Each row is a point on a landscape with many peaks, with its height.
A climber steps from a point to the highest of its 2 nearest points, and stops where none of them is higher. Distance is the straight distance between rows; heights are no part of it.
Koli height 570: [ 78 126 135 133 151 131 143 165 135 131  86 126 163  66  93 122 136  34
 129 157 177 146]
keti height 416: [ 54 124 130  93 157 167 157 152 161 135  91  81  87 114 128  70 148 117
 128 181 167  95]
peber height 354: [112 150 142  72 100  95 128  43 127 145 183 195  86 154 151 140 158 109
 131 114 101 104]
Daf height 72: [130 136 199 126 150 116 136 106 149 143 159 100  73 124 125 133 109 100
 104 130 129 153]
til height 163: [157 149 171 113  84 140 132 140 144 112 148 191 141 122 131 186 125 172
  98 101 150 191]
vamus height 479: [ 96 128 123  89 129 166 162 164 117 150 103 115 101  80 111  57 176 109
  95 149 144  71]
Tesu height 375: [ 90  85 113 159 152 141 166 182 106  67 114 137 126  79 160  65  91 171
 146 189 127 112]
rubur height 292: [101  81 110  99 142 190 145 109 130 143 127 115 169 150 141 116 132 136
 102 100 139 172]
fes height 59: [121 112 153  93 191 127 146 125 113 133 146  66  76 153 155 117 121 104
  86 122 140 107]
gize height 338: [102 114 169 131  67 133 161 165 111 136 148 104 177 147 117 125 144  59
 143 145  91 162]
bami height 409: [137 105  89 111 107  90 166  96 112 147 160 143 136 163 119 169  98 147
 108 109 150 107]
Visog height 356: [ 84 159 134 146 131 142 106 123 157 120  92 151 193 151 125 163 165 134
 156 139 165  98]
gutip height 217: [171 148  93 127 104 120 114  93 198 140 131 166 124 142 130 125 128 184
 153 103  88 113]
mepi height 144: [194 109 188 142 171 119 134 126  91 130 103 158 125 148 113  90 119 180
 170  87 138 159]
mak height 145: [139 132  55 196 138  84 129 139 101 100 114 116 167 100 164 153 126 116
 137 191 160 126]
febol height 243: [ 93  86 148 151 155 120 100 122 146 106 175  95 109 151 158 122 146 123
  79  76  72 124]
bisiz height 290: [133 142 167 114 121 108  64 128  96 138 124 102 119 125 129 152 172 128
 169 155 139 127]
kepam height 467: [ 57 141 135 143 143 134 140 176 140 123  87  85 124  95  79  78 110  75
 145 163 157 114]
faz height 232: [ 90 180 105 122  86 122  93 150 106  88 140 125 122  91 148 120 168 102
 123 139 157  99]
tesi height 353: [126 143 119 129 138 123 177  78  70 116 132 122 162 153 115 146 122 152
 128 133 148  90]
zuvo height 578: [164 156 133 121 141 145 140 191  97 144  96 112 107  62 119  84 130 121
 114 122 126  74]
mive height 171: [179  82 177 137 170 146 112 166 100 127  72 135 116 169 153  90 114 186
 172 112 116  96]
zil height 413: [143 112  77 144 117 127 119 140 156 132 159  72 145 150 121 133 100 125
 172 122  75 171]
Pofu height 267: [133 225 105 138 113 121 144  91 144 101 113 149 155 106 134 188 112 121
 122 144 116  73]
rotal height 199: [ 71 114  55  97 132 116 121 133 116 128 125  97 136 127 117 161 133 116
 109 154 208 142]
fep height 177: [186 148 129 109 155 122 129 122 148 131 117  82 137 138 157 174 150 164
 120 104  69 125]
zesu height 380: [147  86 127 111  86 124 131 132  88 155 147 123 151 171 146 129 158  74
 134 126  94 152]
Botuz height 405: [151 133 134  99  97 149  78 115 122 132  81  52 107  78 144 121 100 111
 131 168 145 149]
vudu height 78: [122  90 117 154 177 170  90 128 106 148  85 182 113 163 121 116  74 128
 103  73 154  79]
sikir height 99: [141 132  93 147 168 158 124 148 114 111 102 139 148 148  90 121  64 182
 172  79 127 135]
Vepe height 118: [148 112 111 170 142 150  91 152 128 115 100 171 127 183  88 127 111 192
 155 101 138 208]
Vake height 225: [102 127  80  91 143 137 131 146  93 125 102  59 141 119 101 135 120 148
 152 163 161 153]
lagu height 27: [154  86 136 110 149 113 103 115 145 173 140 164 124 127  91 101 126  96
 172  74 125 114]
Seta height 123: [113 128  73 189  95  83 126  84 112  85 160 141 174 128 167 157 107 107
 134 172 128 139]
runi height 323: [127 129 158 105  78 105  96  95 132 144 171 177  78 121 145 132 201 145
 100 144  95  97]
zuta height 294: [120 106 143 145 121 143 134 109 117 149 145 185  71 165 107 107 175 177
  91 130 111 108]
puni height 241: [107 145 101 127 119 146 153 151 167 123 120 115 138 142 165 121 147 122
 102 137 116  71]
Kepe height 390: [135 192 126 118 104 136 136  57 139 144 176 196  95 143 126 113 140  87
 151 144 104 145]
beg height 44: [140 100 121 132 172 126 167 155 143 163 137 168 124 143 120  95  99  93
 134  91 177 110]
doza height 212: [142 151 126  99 125  99 159 163 172 166 138 137 138 126 125 150 152 115
 135 126 133  91]
Mem height 333: [112  80  85 106 122 149 154 138 125 152 143 119 190 186 137 130 161  98
 130 100 114 130]
pim height 567: [142  89 133 172 128 108 105 119 120 119 154 139 107  92 165  79 110 145
 114 142 145 109]
dabi height 103: [154 103 162 146 181 120 153  90 120 141 143 184  91 180  85 100 150 106
 129  89 152 198]
fom height 174: [162 135 146  62  96 122 142  76 106 164 170 140 100 145  73 108 136 134
 159 104 121 164]
nila height 335: [ 77  67 127  95 135 128 117 178  96 132  67  83 146 104 115 127 119 104
 116 128 153  86]
vavib height 187: [121 148 144 107  81 131 110 182 137 106 143 125 146  77 146 157 117 134
 106  98 176 172]
fam height 140: [154 136 143 147 101 123 112 154 151 126 125 194 138 182  99 178 142 159
 142 100 148 214]
tores height 289: [ 81 119 120  99 125  86 116 129  86 123  88 101 127  83  92 124 161  76
  96 140 162  57]
mul height 260: [ 92 104 114 108 157 175 140  91 193 134 127 108 132 129 139 122 104 189
  95 136 126 165]
kaba height 173: [100 105  76 163 146 113 111 122 112 130 105 121 138 133 135 194 134 128
 103 197 183 134]
Rab height 125: [177 130 143 136 153 119 149 132 127 103 155 149 114 159 130  75 155 198
 184 105 130 182]
Zosep height 198: [132 117 155 148 180 180 112 192 124 109  84 134  63 183 173  92 112 153
 140 121 113  84]
Tanu height 298: [ 83 157 177 102  60 121 130 161 146 145 141 124 133 101  79 150 132  84
 141 155 114 132]
Zibiv height 153: [128 151 113 163 177 160 134 186  97 120 112 137 147 131 114 142 142  85
 104 106 123 113]
Pumab height 122: [197 133 185 149 169  68 154 115 123 140 119 199  83 170  85 105 138 141
 162  80 144 144]
Neguk height 231: [125 138 151 151 143 160 156 101 156 119 115  82 112 127 149 119  98 195
  88 171  97 129]
Ges height 304: [104 164 180  91 118 147 132  84 154 128 130 156 168 147 132 135 175 134
 174 121 153 130]
mene height 474: [160 123 146  90 128 169 124 153 113 143  69  58 124  75 148  72 110 139
 139 144 127 102]
mef height 183: [161 152 143 131 132 138 161 219 157 149 111 133 158 105 135 151 131  74
 118 101 112 124]
nuva height 60: [111 100 127 145 191 162 152 123 116 141  95 192 141 166 133  91  86 122
 143 118 192  94]
linu height 194: [166 149 114  93 108 150 127  90 129 143 128 145 111 127  84 125 113 201
 132  90 118 153]
nuta height 86: [165 137 178 128 184 121 141  87 162 149 148 148  91 142  99 152 131 106
 103 112 111 212]
puvi height 368: [132 130 124 148 115  98 110  78 134 121 176 103 125 162 102 148 117 132
 158 118  61 172]
reki height 130: [148 158 131 138 154 110 138 105 120  99 173 130 129  41 128 146  94 107
  74  96 109 143]
zuduv height 430: [149 129  88 124  83 123 123 160  63 129 154 130 153 114 125 157 172 113
 122 140 102 160]
tov height 466: [111  85 135 163 153 130 140 129  89  91 141 104 128  94 143  77  94 164
 122 169 162 152]
Pota height 96: [134 127 122 180 108 155 112 114 130 136 125 194 123 110 111 104  64 121
 112  84 152  89]
Gonas height 255: [ 72 178  78 105  77  93 126 134 102  93 122 117 110  85  94 147 168  79
  84 159 123  84]
Vigib height 256: [115  99 136 116 137 134  95 150 123 132 122  74 122 155 126 117 150 160
 172 165 147 162]
bupeg height 429: [175 141 116 145 109 111 110  50 143 135 170 212  61 148 131  96 131 116
 145 126 133 165]
Lenab height 124: [120 140  98 164 158 181  86 167  96 100  85 132 158 112 114 125 127 158
 142 128 139 130]
fas height 266: [ 93 114 152 153 155 129 133  85 128 111 192 126  75 151 104 111 163 144
  71 118  65 128]
lutot height 307: [111 181 128 137 139  99 159  76 101  99 117 101 156 136 135 148 127  88
 138 145 119  71]
sepo height 484: [149  83  99 156 123 136 122 168 152 148 108  80 111 159 124 147  70 164
 127 151  69 145]
nodif height 268: [105 131 120 168  93 155 150 162 173  94 141 117 170 148 161  92 107 118
 127 103  89 116]
zef height 111: [110 144 106 157 141 141 140 104 133 107 162 176 141  82 111 137  68 131
  70  70 143 120]
zug height 191: [169 129 140 121 117 106 103 160 154 125 157 114 106 138 151 127 183 185
 132 111  56 137]
zep height 14: [106 107 131  92 119 126  78  86 108 155 147 136 132  81 102  92 151  83
 154  93 139  86]
kefi height 483: [178 124 144 186 126 118  89 105 125 134 137 159  56 148 144  89 113 142
 141 137 150 129]
Naki height 240: [168 194  83 130  95 100 110 103 161 131 132 159 131 123 160 154 117 118
 166 115  97  78]
ribut height 501: [133 128  86 109 116 144 127 170 121 135 108 123 168  74 128 162 172 141
  85 135 106 148]
Kodi height 151: [166 157 112 156 183 110 133 141 147 111 147 112 142  87 142 167  97 145
 104  81  91 137]
folo height 306: [112 107 119 182 131 139 170 181 144  92 138 152 131 149 150  79  71 178
 154 138  97 110]
gesav height 363: [134 144 130  74  89 120  95 102 121 161 104  90 101  88 150 151 137  63
 131 199 141 155]
Bagut height 480: [163  75 116 146 104  71 154 103 146 159 128 127 137 142 163 180  87 125
 110 164 125 117]
Vudor height 221: [126 116 155 154 160 143 106 154 138 101 128 101  89 207 156 108 127 146
 115  60  84  90]
dod height 324: [ 85 136 128 101 112 118 138  71 136 110 168  78 151 142 122 141  98  68
 148 124  96 152]
latim height 440: [ 87 142 135 139 131 105 100 138 114 104  72 117 200  96 113 174 162  87
 145 171 176 138]
tada height 203: [152 160 152 133 123 105 137  84 147 107 125  71 146 144 163 177 117 186
 110 167  99 118]
ledi height 596: [171  81 109 138 123 119 146 156 119 187  98  89 127 120 119 178  94 140
 105 177 109 136]
baf height 210: [ 69 144 107  93  55 107 108 159 136  89 125 117 163  70 130 151 139  86
 116 126 184 143]
tona height 287: [ 97 171 176  84 107 133 105  48 135 122 153 139 155 158 126 153 121 102
 191 120 117 168]
dad height 406: [129  81 138  85 129 127 143 138 129 152  81 121 186  80 136 161 140 138
  96 123 148  96]
zeze height 172: [153 152 145 132  91 123 161 157 159 125 184 119  88 127 140  90 143 158
 115 137  94 133]
fazu height 325: [139 136 158  87  68 117  95 125 136 149 120 122 120 132 181 145 174 109
 156 186 162 121]

Call two points neighbours if one is among the 2 nearest of the other. Go from one point of each pair to the other, from neighbour to neighbour, staying as high as possible. Name the lowest point that can't be avoided.
Koli and ledi: tona
zesu and zug: fep
zuvo and Koli: keti

For each start below, name the point where the climber stops.
linu: ledi
Zosep: pim
beg: zesu
Zibiv: pim
mak: zuvo
fam: ribut
fes: pim

Write out the way that a climber takes from each point below.
mive: Zosep, Vudor, febol, fas, zuta, runi, peber, Kepe, bupeg, kefi, pim
lagu: beg, nuva, vudu, Pota, zef, reki, Kodi, fep, tada, Neguk, mul, rubur, Mem, zesu
Vepe: fam, til, vavib, baf, faz, Gonas, tores, nila, dad, ribut
sikir: Lenab, Zibiv, mef, doza, puni, nodif, folo, Tesu, tov, pim
